Each scene shows the same named points in several views. A view is turned or mirrored, shifted and resized as a whole, has a little noise and may leave points out.

Scene 1
View 1
z708: [ 14   1   4  -2  -2  -7  21 -10  39 -15 -21  -9 -18  40  -7  44  19 -22
  23 -14]
z145: [  8  10  11   2  15   2  -3 -31  37  -6   7  -6 -13   0 -29   2   1  -6
  25   1]
z740: [-20 -16 -11   6 -14 -12  -2 -12  21  -1   9 -15   8  44 -26  22  19  29
  17 -26]
z456: [ 29   3  -3 -13  -5  -8  12 -29  37   4 -18  -6 -20   9 -16  27  16 -22
  11 -15]
z863: [ 14 -16 -15  -8   6  -6  19  -7  41   0  -5  -1  -4  15  -1  24  15   0
  14 -14]
z356: [  5 -28 -30  -5  14 -10  10   0  46   7   3   3   3   8   4  18  15  22
  12 -12]
z302: [-15   5   7  11   7   4  10 -15  26 -30  -8 -14   3  37  -5   5   9  -4
  40  13]
z942: [ 17  13 -14   3  32 -12  -6 -21  58  -3 -23  -2 -26   5   2  24   9 -13
  23   9]
z291: [ -4  16   0  -1  -6  -7  -9 -30  18  -9 -24 -31  -4  16   2  14   5 -16
  42  -3]
z675: [ -3  -8 -17  -4 -21 -16   0 -18  21   3 -14 -22   0  33  -9  30  20   6
  19 -26]
z63: [  2  -5   6  -1  -5  -3  12 -16  29  -9   1 -11  -6  27 -22  25  14  -3
  21 -19]
z714: [-18  -5 -17   1 -22 -13 -12 -30  12   4  -6 -26   8  31 -18   8  15  19
  24 -16]
z333: [ 12   5   3   7  30   2  21 -10  54 -24 -12   5 -17  25  -1  19  11 -17
  26  15]
z190: [ -4 -16 -13   0 -15  -9   7 -22  28   3   5  -6   0  34 -31  13  22  20
   7 -16]
z700: [ 14   9  -1   1  23  -2  12 -12  47 -16 -21  -5 -16  15   7  23   9 -22
  31   7]
z857: [ -8   2  -5   5  -2  -3   6 -23  26 -15 -10 -13  -1  33 -12   6  13   1
  28   5]
z378: [ 14 -11 -24   1  29 -14   1 -10  61   6   0  10 -14   4  -7  19  12  13
   7  -4]
z892: [ -6  -1 -13   7  17 -14  -8  -9  44  -5  -7  -9 -10  23  -7  28  11   9
  25  -8]
z477: [  0  -9 -14   1  14  -5  10  -9  39  -8  -7  -5   0  16   5  11  11   4
  26   3]
z361: [ 17   5   6 -11 -12  -4   9 -28  25  -3 -18 -18 -12  16 -11  24  12 -24
  24 -16]
z775: [ -8   8  -4  11  -5 -12 -10 -35  32  -2  -1  -9 -13  37 -40  13  15  12
  14  -5]
z274: [-10   8 -10   6   0 -15 -14 -21  29  -5 -17 -23  -8  31  -6  29  12   3
  29 -13]
z475: [ 11  -5 -26   4  19 -14   7 -20  58  -1 -15  10 -18  28  -9  17  21   8
   7   8]
z585: [-10 -11 -49   9 -10 -21   7 -27  40  -3 -30   0  -4  64 -10   6  35  24
   1  15]
z575: [ 14  -3  12  -8   1  -1   1 -23  30   6  14  -9  -9  -6 -28  17   4  -4
  21 -25]
z791: [ -6  -3   4   1 -16   2  14 -23  16 -16  -4 -16   4  35 -19   8  15  -1
  27  -6]
z804: [ 15   3 -10  -3  21  -1  11 -20  44 -10 -18  -2 -10   3   9   5   8 -13
  27  14]
View 2
z291: [-18 -19 -18  18  39  -8 -18  11  -9 -13 -10  19  24  -8  33  11   9   4
  12  -5]
z302: [  4 -32   0 -12  15 -11 -11   8  22 -17   0  12  16  -1  22   4  22  15
   4  -5]
z475: [  4 -24  -6  16  22  -2   6 -13  29 -18 -20   8 -20 -44  -2 -23  21 -13
  40  -2]
z714: [ -3 -23 -11  24  29 -39  -8  27 -17   6   8  17 -10 -35  30 -11  14  13
  -1  10]
z356: [-15 -20   7  47   1 -11  13  11  30 -11 -11   8 -30 -41 -16 -21  18  -6
   7 -10]
z63: [-16 -11 -12  10  27  -2   9   7   5  -9   5   4  -7 -26  -2  -4  22  25
   2  12]
z857: [  3 -27  -8   2  20 -14  -9   9  12  -8  -4  10   5 -20  19  -4  18  12
  11   1]
z675: [-20 -10 -21  26  25 -18 -11  16 -14 -14   8  12 -19 -33   9 -15  13   6
   0  22]
z378: [-11 -18   1  36  25   1  25  -8  29 -10 -20   8 -21 -47 -13 -18  24  -6
  31  -9]
z585: [ 32 -32 -13   2   5 -36 -27   3  12 -16  -7  13 -35 -58  18 -39  15 -21
  32  22]
z708: [-23  -4 -27  -3  25  19  -9 -11   6 -37  -4   3  -5 -17  -7  -4  19   7
  16  23]
z791: [ -2 -21 -16   1  16  -9 -11  21   3   1  -1   3   7 -23  12   1  14  33
  -1   8]
z863: [-18 -13  -9  30  10   5   4   6  20 -15 -13   2 -17 -36 -15 -11  16   6
  10   1]
z145: [ -8 -22  -2  15  45   1  27  -1  18  10 -14   7  19 -26   9   8  25  28
  23 -17]
z477: [ -9 -26   1  23   8  -6   0   8  27 -15 -14  11  -3 -22   2  -7  17  -1
  11 -11]
z575: [-27  -9  -9  33  43   5  32   9   3  10  -6   2   5 -33  -5   5  22  34
   8  -7]
z804: [ -9 -25  -4  21  18  12  -4  -4  30 -14 -34   8  14 -22   3   4  10  -3
  29 -23]
z274: [-18 -17 -11  17  39 -19  -3   4  -4 -21   6  21  -5 -17  24  -9  21  -6
  12   7]
z892: [-15 -21   1  23  30 -13  12  -2  16 -22   0  17 -13 -21   8 -12  27 -10
  15  -3]
z942: [-17 -19  -6  25  42  14   9 -20  25 -24 -31  15   6 -24   6  -2  18 -18
  45 -18]
z456: [-27  -1 -32  30  41  21   3  -7  -3 -10 -26   1   1 -46  -9  -1   8   9
  32   6]
z740: [ -5 -19  -3  16  20 -36  11  20  -2  -3  26  12 -29 -33  10 -22  28  19
 -11  22]
View 3
z700: [  5 -13  -2  10   4   3  15 -22  -9  -6   2  42  15   1 -29  10   9 -24
   3  21]
z274: [ -1   6  -8   9  11 -21  29 -17  -4  12 -13   2   0   9 -13   3  10 -23
 -20 -15]
z145: [ 10  -8 -16 -12   3   5  27   0   6  -9 -53  25  10  -3 -31  17   5 -14
   8   7]
z378: [ 22  11 -32   0  18 -24  -9   0   0 -10 -14  13   0  -1 -23   6  21 -19
  25  35]
z675: [ -7  20 -23   0  13 -21  31 -36 -15   6 -20 -15 -10  14 -26 -12  19 -26
 -19 -11]
z791: [ -2   1 -19 -26  14   6  36 -34  -7  -8 -26   0   8   5 -41  -4   3 -27
 -23 -18]
z804: [ 13 -16 -10  -4  11   4  12 -18 -15  -2  -9  40  19   9 -26   3   4 -29
  17  27]
z190: [  1  23 -36 -29  22 -14  17 -21   0  -9 -34 -22 -11   5 -39  -9  18 -24
  -8  -9]
z63: [  0  12 -19  -6   4  -4  28 -27  -3 -17 -26   2  -1  -3 -41   2  15 -18
 -15  -3]
z456: [-19  10 -10   7   2  -2  21 -22 -14   0 -30  29 -19  18 -42  -2  35 -17
  15  24]
z475: [  6   4 -18 -15  28 -18 -12  -5   3  -2   5  19  -6   5 -27   1  21 -25
  14  20]
z302: [ 14 -15  -9 -20  14   6  30 -26  -1  -7  -6  16  28  -6 -29   6 -12 -30
 -25 -17]
z356: [ 29  20 -44  -2  18 -25  -1 -26 -16 -12 -11 -11   7   2 -25 -10  15 -30
  15  32]
z775: [ -6   6 -16 -25  20 -12  21  -1  14   1 -36  -1 -11   3 -28   6  14 -18
 -14 -22]
z863: [ 10  15 -30  -1  10  -9  10 -32 -16 -14 -10   7   0   4 -37  -6  19 -24
   6  26]
z942: [  5 -10  -1  15  10 -12   3   0  -4   6  -5  44   4   7 -16  14  16 -20
  18  26]
z361: [-17   2  -7   4  -3   5  39 -34 -17   0 -31  24  -6  16 -40   0  18 -19
  -6   4]
z708: [-18  10  -1   9   2   0  20 -37  -6 -15  10  23  -8   2 -47   3  23 -18
 -20   3]
z333: [  9 -12  -6  -3  10   7   4 -18   1 -21  11  43  17  -9 -39  14   7 -21
   1  21]
z714: [  3  11 -27 -20  21 -20  37 -22 -11  16 -41 -23   1  16 -16 -13   3 -31
 -19 -27]
z740: [ 10  27 -37 -18  20 -25  25 -24   3 -10 -27 -36  -5  -3 -29  -8  10 -23
 -27 -23]
z892: [ 15   9 -16   8  13 -23  11 -10   1  -2  -8   4   6  -3 -16   6   9 -21
  -7   4]
z857: [  5  -5 -14 -21  19  -2  26 -23  -5   0 -15  10  13   6 -28  -1  -1 -29
 -14 -12]
z291: [ -5 -14   2   7   4  -1  45 -26 -19  19 -25  22  14  16 -15   0  -1 -28
 -16 -13]
z477: [ 21   0 -25  -7  16  -9  13 -23 -11  -6  -7  11  19   2 -24  -1   2 -31
   2  15]
View 4
z700: [-23  -3 -53  13   5  50   1 -18  20 -14 -17  27  -2 -15 -24 -39  -4 -13
 -38  20]
z775: [-25 -18 -36 -39   6  10 -26   5  -9 -14  -4   1  14   6 -65   4   0 -11
 -12 -14]
z575: [-19  -6 -53 -44  30  18  -5  -2  26 -23  -3  -4  16 -55 -37  -3  13 -36
 -17  -3]
z63: [-39 -15 -45 -30  24  14 -28   0  16 -19  -6  23   3 -24 -28  -4   6 -20
 -20 -12]
z477: [ -6   2 -49 -21   5  24 -28 -20   3 -15 -17  34  -4 -25 -21 -37   9   1
 -24   9]
z333: [-23   2 -56  13   5  42   4 -23  11  -8 -11  39  -5 -16 -21 -31 -30  -7
 -43  13]
z274: [-27 -18 -28 -21  -6  35 -38  -3  15 -22 -10   9  -6   6 -43 -16  32 -14
 -16   0]
z456: [-46 -34 -60  -9  32  35  10   1  18 -25 -28   8   8 -40 -62 -38  18 -25
 -28   0]
z356: [ -2  -9 -55 -36   7  13 -36 -38  -9 -24 -17  47 -30 -71 -45 -50  19  -2
 -22 -10]
z302: [-18  11 -37 -18   4  25 -34  -2  10  -9 -10  31  13  21   2 -11  -6   1
 -23  12]
z740: [-29 -19 -29 -60   9  -7 -65   1  -6 -22  -2  28  -8 -16 -39   4  24  -7
  -1 -27]
z361: [-48 -24 -51 -16  34  33  -7  13  28 -24 -24   7  18 -16 -31 -27  23 -23
 -22   5]
z145: [ -2   7 -50 -32  17  25   6  -5  13 -12  -3  -9  27 -25 -38  -5 -10 -23
 -25  10]
z291: [-25  -8 -34 -18   8  44 -22  10  30 -23 -21  -3  20  17 -19 -28  37 -14
 -18  22]
z475: [-14 -16 -52  -8   0  25 -10 -24 -20 -14 -20  34 -14 -26 -69 -42  -9   6
 -30  -3]
z804: [ -4   5 -56  -1  10  42   4 -17  10 -14 -25  21   9 -24 -27 -50  -2  -2
 -35  25]
z857: [-19  -4 -42 -27  10  18 -31   1   1 -15 -17  22  13  11 -24 -20   7   1
 -18   5]
z791: [-36  -8 -41 -38  26   7 -34  14   8 -18 -15  25  22   5 -13  -9   8  -5
 -15  -4]
z675: [-44 -30 -35 -37  16  15 -50   8   9 -28 -21  21  -6 -13 -43 -23  45 -10
 -10 -15]
z190: [-29 -19 -44 -56  23  -7 -42   2 -13 -19 -13  24   6 -24 -52 -10  10  -3
  -8 -25]
z714: [-18 -15 -30 -59  10   3 -56  14  -4 -25 -18   4  14   7 -41 -14  44  -2
   2  -6]
z585: [-25 -27 -39 -26  -4   4 -50  -7 -51 -14 -35  47  -9  21 -76 -48   6  38
 -14 -15]
z942: [ -8 -10 -52  12  -8  56  11 -27  12 -14 -16  10 -10 -23 -60 -44   1 -16
 -37  18]

In a view up to two points have been moved. Name them for each view, in the order of its rows, or write -.
view 1: z456
view 2: z378, z791
view 3: -
view 4: z356

Scene 2
View 1
z618: [  9 -50 -11  58 -37  14  -7  -6  -5 -14 -23  49  -8  15  17  32  12  -3
 -16  29]
z561: [  1 -25  -2  32 -33   3  -9  18 -11   6  -6  20  11   5 -12   8   4  -2
 -16   4]
z159: [  1  22  -3  16 -11  -9 -16  35 -20  19   3   1  -5  -3  -7  15  11 -28
  -8 -32]
z577: [-21 -30   1  -9 -34  18  26  29   9  -8   4  40  13 -21  -6 -12  -1  -8
  -9 -11]
z43: [  6  13   9  34 -11  -4 -19   0 -19   2 -12  25   3  10  10  11  -9 -40
 -17  -7]
z389: [ -8  -4  -3  42  -9   4  -1  17 -31  16   6   8  25  23 -12 -15  -4   9
   6  12]
z222: [ -6  14   4  18  -8  14  10  11 -16  25  11  18  18  12  -1  -1   3 -18
  19 -23]
z758: [  7  11   2  14 -25   4 -16  13  12  -3  -9   6  11   4 -13  27  12 -40
 -16 -14]
z748: [  1 -45  -5  34 -44  21   3   9   1   3  -3  29  23  12 -13   8   9  13
  -5  18]
z877: [ 14   2   5  20 -32   7 -24   6  12   2  -9   2  21  11 -22  28  13 -32
 -16  -6]
z947: [-19 -12   8  -1 -23  27  29   9  14 -12   3  33  30   1  -8 -14  -4 -16
   4   0]
z850: [ -5  33  -1  24   4  -1  -7  20 -13   4   1  -6  10  14  -8  11  11 -33
   2 -13]
z567: [  3  22  -1  45   3  20   2  -9  -9   6  -2  14  17  38   7  22  13 -26
  23   5]
z204: [ 10 -23  -5  61 -21  17  -7 -16  -9  -6 -17  37   6  31  14  26   8 -11
  -1  26]
z732: [-39 -21  -3 -14 -15  28  52  33  -1  -4  15  51   4 -22  12 -23   2  -3
  17 -23]
z580: [  9  -1  -4  65  -7  19  -6 -17 -11   0 -10  11  26  50  -1  20  10  -7
  14  33]
z213: [ -4 -30  -3  31 -29  19   9   6  -1  -3  -4  30  20  14  -6   4   5   2
   0  17]
z412: [ 10   4   7  49 -10  19  -5 -26  -3  -7 -14  27  27  37   8  16  -2 -28
   5  24]
z620: [  5  -2  -3  59  -7   4 -12   5 -37  22   1  10  19  35  -3   0  -2   5
   9  15]
View 2
z748: [ -1   7  -7  -2   2 -20  16 -53  12  28 -11 -28  33   7  18  -5 -16  -4
  -9 -17]
z618: [-30   6   3  17 -23 -13 -14 -29  22  39  14 -32  59  12  14  -3  -2  -6
 -14 -11]
z877: [-29   9  -8   3  36  16  31 -46  33  12  21  -6   9  17  17 -13 -19  27
 -31  -3]
z213: [  0   9  -9 -17   6 -13  11 -33  14  27   0 -12  24   4  15 -12  -7   4
 -14 -21]
z947: [ 22  15 -32 -28  23  -9   9 -34  28  31   3   0  -6 -13  31   0  -6  14
  -1 -28]
z580: [-27 -12  11 -19   5  21   2 -26  -2  14  -7  15  50  35  20 -22  -9   0
 -21 -30]
z620: [-14  -8  17 -33   8  -2  24 -17  -9   9 -12  -2  33  23  -7 -36  -3   5
 -29 -17]
z850: [-26   1   0 -36  25  25  34 -18  17  10  22  12 -14   8   1 -28  -3  38
 -18 -12]
z567: [-24 -12   4 -21  21  31   5  -6   2   6   7  19  17  20  19 -20   5  16
  -9 -23]
z577: [ 21  24 -30 -21  12 -26  17 -38  32  37  11 -28 -15 -25  17   1  -4  18
   4 -15]
z389: [  2   0   1 -37  13  -9  26 -26  -2  13 -12  -2  16  10   1 -28  -5   6
 -21 -23]
z43: [-25  11  -4 -15  22   3   9   4  26  16  30  -2  13   7   1 -28   4  26
 -42  -8]
z732: [ 35  16 -29 -38   4 -27   9 -16  18  39   6 -23 -34 -40  16   4  15  14
  32 -23]
z159: [-29   6   5 -21  26  11  46 -15  19   8  28 -15 -25   1 -12 -27   3  42
 -19   7]
z758: [-30   9 -12   2  37  22  28 -35  36  10  29  -1  -2  11  16 -13 -12  36
 -27  -2]
z222: [  2  -1  -5 -28  36   4  26  -7   4   6   0  -1 -16   1   7 -19  10  22
  -4 -14]
View 3
z567: [-25  -7   6  33 -23  15   3  26 -27  17   3 -32  16  47  -8  -2  -5 -38
 -29  43]
z222: [  7 -22  16 -12 -17  17 -16  26 -15  33   1   5  18 -29 -13  -9 -16 -24
 -16  20]
z204: [-19  29  23  15 -19  18  56  48 -48 -42 -20 -17  18  59  52  -4  28 -32
 -41  43]
z877: [  5  -7  32  21 -57  29 -42  30 -19 -26  30  13  31  -5  45 -45  19 -65
 -69  65]
z850: [-29 -33  25  27 -58  10 -30   6 -17  40  31  16  31  -9 -11 -27  17 -22
 -37  48]
z618: [  1  46  49   8 -18  12  68  59 -62 -61 -36  10  34  53  99 -19  52 -25
 -41  33]
z580: [-42   0 -10  30 -38  18  47  43 -39 -25  -1 -51  21  51  25  20   8 -46
 -35  64]
z389: [-24 -22  -7 -24 -43  20  37  45 -25  -7   3 -13  17 -37  22  16   3 -19
 -19  43]
z561: [ -1   1  29 -16 -43  16  22  46 -33 -28   2  22  34 -32  67 -20  32 -26
 -43  46]
z213: [  4  -6  27 -14 -49  27  36  50 -42 -27 -16   5  23 -11  47  -1  12 -34
 -17  28]
z577: [ 53 -27  70 -32 -65  40   4  51 -48 -11 -30  56  29 -56  52 -24  -1 -33
  10 -15]
z947: [ 47 -37  52 -20 -74  56  -2  49 -46  -8 -29  28  14 -35  21 -12 -25 -50
  19 -13]
z159: [-11 -16  34   3 -28  -4 -41   6  -9  43  34  44  40 -39  11 -48  32  -5
 -56  44]
z620: [-49  -3 -19 -11 -21   3  49  38 -23  -4  13 -27  21 -13  21  17  21  -8
 -41  61]
z43: [-24  13  27  11 -50  29 -11   8 -24   0  13  26 -11  30  -9 -40  28 -13
 -56  42]
z758: [ 10 -13  48  27 -61  27 -45  19 -23  -9  25  32  28   2  30 -54  23 -50
 -59  49]
z748: [ 18  -4  26 -19 -35  23  40  71 -45 -53 -21  -4  44 -27  91   3  12 -51
 -22  34]
z732: [ 59 -39  78 -39 -45  31  14  52 -52  36 -54  55  31 -57  19  -9 -19 -10
  54 -49]
z412: [-21  11   6  21 -46  39  27  33 -38 -37  -8 -26 -11  61   9  -4   4 -47
 -40  47]
View 4
z758: [  8   4  19  37  20  28  -7 -19  -6  21   0 -28 -25  -3  -7 -38  18   7
   4 -20]
z204: [ -5  16 -11   4 -19  23  20 -12   5 -25 -25  -7 -30 -10  -8  -2  30  14
  16 -13]
z222: [-15 -20  18  25  -1   3  22  -4 -17  16  -5  -6 -14  -1  -2 -44 -11  -3
  16   6]
z947: [ -2 -21 -13  41  13   6  13  -7 -20 -12 -13 -27 -33   4  22 -39   0 -27
  -9   9]
z850: [ -9  -4  26  35  17  15  -1 -10 -25  22  -4  -2 -15 -16  -5 -57   0   7
  19 -10]
z567: [  2 -16   8  12  -9  12  16  -8 -14  -7 -25   2 -20  -6 -16 -42  17  22
  37  -8]
z389: [-25   1   2  13  -2  25  13   2 -18  -6 -25   6  -5 -14   3 -28  -3 -10
   9  16]
z732: [-20 -22 -10  51   6 -32  40 -13 -17  -3   9 -19 -44 -10  39 -36 -27 -43
 -15   7]
z159: [-19   9  38  36  15  16   4 -15 -12  40  12  -7 -14 -17  -9 -43  -5   6
  11 -16]
z877: [ 11   4  17  26  18  42  -9 -15  -1  19 -10 -30 -14  -3  -8 -32  23   6
   2 -12]
z561: [-15  20   5  23   5  31   8 -12   1   6 -11 -15 -17 -17   8 -11   8 -10
  -8  -2]
z577: [-12  -6  -8  47  15   2  18 -14  -8   2   4 -33 -36  -6  31 -26 -10 -38
 -26   4]
z213: [-11   5 -11  21   0  21  15  -6  -6 -13 -18 -13 -23 -10  11 -17   9 -13
  -3   3]
z620: [-33   8   6   1 -12  30  16   4 -16 -10 -31  22   1 -18  -8 -23   3   6
  25  11]
z618: [ -7  34 -19  10 -16  24  23 -20  19 -27 -14 -18 -39 -18   5  17  33   3
  -1 -21]
z412: [ -2  -2  -9  12 -10  29  10   0 -16 -26 -27  -8 -25   9 -18 -24  30  19
  22  -6]
z580: [  3   1  -7  -2 -15  33   9  -6  -8 -26 -44   5 -14 -15 -10 -23  29  19
  32  -1]
z43: [-23  15  14  30   4  22   6  -1 -20   5   2 -11 -29   9 -24 -28  16  17
  10 -20]
View 5
z947: [  5  21 -50  -9 -11 -31  46   5 -14  52 -36  13 -31  20  52  -5   1  22
 -44   9]
z43: [  9  -1 -36  10  23 -40  -9  -7 -22   3 -19   5 -20 -10 -10   7 -16 -45
   2 -37]
z561: [ 36  10 -11 -15 -12 -23  -6  -6  21  22 -19   9 -31  18  -6 -20  -3 -31
 -11  14]
z758: [ 21 -17 -37  19  -3 -66  25 -13  -1  31 -18   0  -2 -25   6 -12  15 -40
   7  -1]
z618: [ 69  25  33  19   0  21   4 -22  20 -21 -22  -5 -31  20 -34  12   4  19
  -9  -1]
z389: [  9  28 -22 -22  -5 -22 -37  27 -21  20 -19  10 -29  34  28 -16 -27 -25
  -9  26]
z412: [ 34  22  -2  38  22 -17 -23  23 -46   9 -19 -17   5   3  11  24 -12   1
  -6  -8]
z748: [ 55  29  13 -14 -22  -3   0  10  21  26 -22   5 -29  31  10 -13   5   3
 -35  36]
z213: [ 31  24 -12  -7  -8 -12  -2   6  -3  23 -23   7 -30  27  18  -8  -7   2
 -22  12]
z159: [-13 -15 -49 -20  -3 -75   7 -18  -3   2 -15  25 -28 -21   5 -32 -17 -69
  27   8]
z567: [  5  19 -12  29  14 -42 -13  22 -58 -11 -17  -3   6  -7  30   8 -20  -6
  24  20]
z877: [ 38 -13 -20  20  -5 -61   5   1   6  42 -15  -9   7 -22   1 -12  20 -47
  -4  13]
z577: [  7  15 -49 -35 -19 -25  59 -22  22  44 -37  30 -55  21  35 -18   5  10
 -49   7]
z732: [-30  32 -62 -50 -21 -21  78 -22  -3  15 -43  49 -78  27  63 -16 -17  37
 -43  18]
z204: [ 50  27  24  26  10   5 -19   4 -17 -17 -17  -9 -14  14 -12  18  -9  10
   3   3]
z620: [ 17  28  -3  -9   3 -18 -61  32 -27  -4 -13   4 -22  29   9 -12 -35 -37
  13  25]
z850: [-11  -9 -56   7  -1 -67  -3  -2 -30  15 -15   6  -8  -8  26 -23 -16 -42
  41   8]
z580: [ 39  32  12  35   6 -13 -46  32 -43   0 -14 -20   9  18  15   8 -14   2
  23  27]
View 6
z947: [-26 -65  26  -4 -31 -26  19  18 -46 -13  -9 -25  19 -10   9  -1  -3 -20
 -36  11]
z580: [ 29   2 -74  27  28   7  33  -5  14  17 -11 -15  -7  25 101  65  28  35
  14   5]
z412: [  2 -21 -32  39  56  -5  28  10   1  20 -47  -2  -5  17  80  47  18  41
   2   8]
z748: [-17 -44 -41   8 -20  30 -28  17 -22   4  32 -65 -38  31  41  34 -15   3
 -29  37]
z213: [-20 -28 -27  15  -1   5 -11   0 -35   0  -1 -43 -18   7  36  27   2   2
 -15  20]
z204: [  8 -23 -57  51  51  47  -2  13  -4  15 -26 -39 -26  12  67  69  18  25
   7  26]
z567: [ 11   2 -37  24  12  -7  45  -3  12  16 -32  25   7 -12  46  63  58  40
   9  -9]
z43: [-32   2 -16  35  53   2 -18 -20 -31  27 -58  28 -24 -30  11  10  30  53
   0  15]
z389: [-21  17 -43  -3 -12 -36  -7 -37 -37   2  10 -30 -17  11  49  31  29  16
  -5  -2]
z159: [-40  25 -29  -1 -24  14 -28 -37 -28  26 -12  59 -35 -57 -47  -2  56  51
  -2  11]
z577: [-49 -65  27  -5 -44   3 -21  13 -68 -18   1 -43  -5 -25 -35 -10  -8 -28
 -41  26]
z850: [ -7  18 -35  -2 -16  -6  17 -37 -16  20 -24  64  -2 -53  -2  -6  50  44
  11  -1]
z561: [-30 -12 -44   7  -4  26 -42 -12 -31  15  10 -21 -44  -1  21   8   1  21
 -14  35]
z222: [-37   9   8   1 -30 -34  10 -17 -23   6  -8  13  -5 -19  -9  46  58  26
 -16 -15]
z877: [-13 -27 -28   2  -8  25 -10  12   9  44  -9  58 -33  -2  19 -17  -3  63
 -15  38]
z618: [ -3 -54 -55  66  56 102 -40  38 -17   7 -22 -78 -48  11  40  73   2   5
  -3  54]
z620: [-13  43 -71  12  14 -18 -14 -48 -21  14   6 -23 -33  13  63  58  45  37
   7  -1]
z758: [-17 -28 -18  10  -4  31  -4   9  -1  34 -25  63 -24 -33  -6 -20   9  49
 -13  33]

In a view up to two points have been moved. Name them for each view, in the order of its rows, or write -.
view 1: z389, z213
view 2: z758
view 3: z947, z43
view 4: z850, z620
view 5: -
view 6: z618
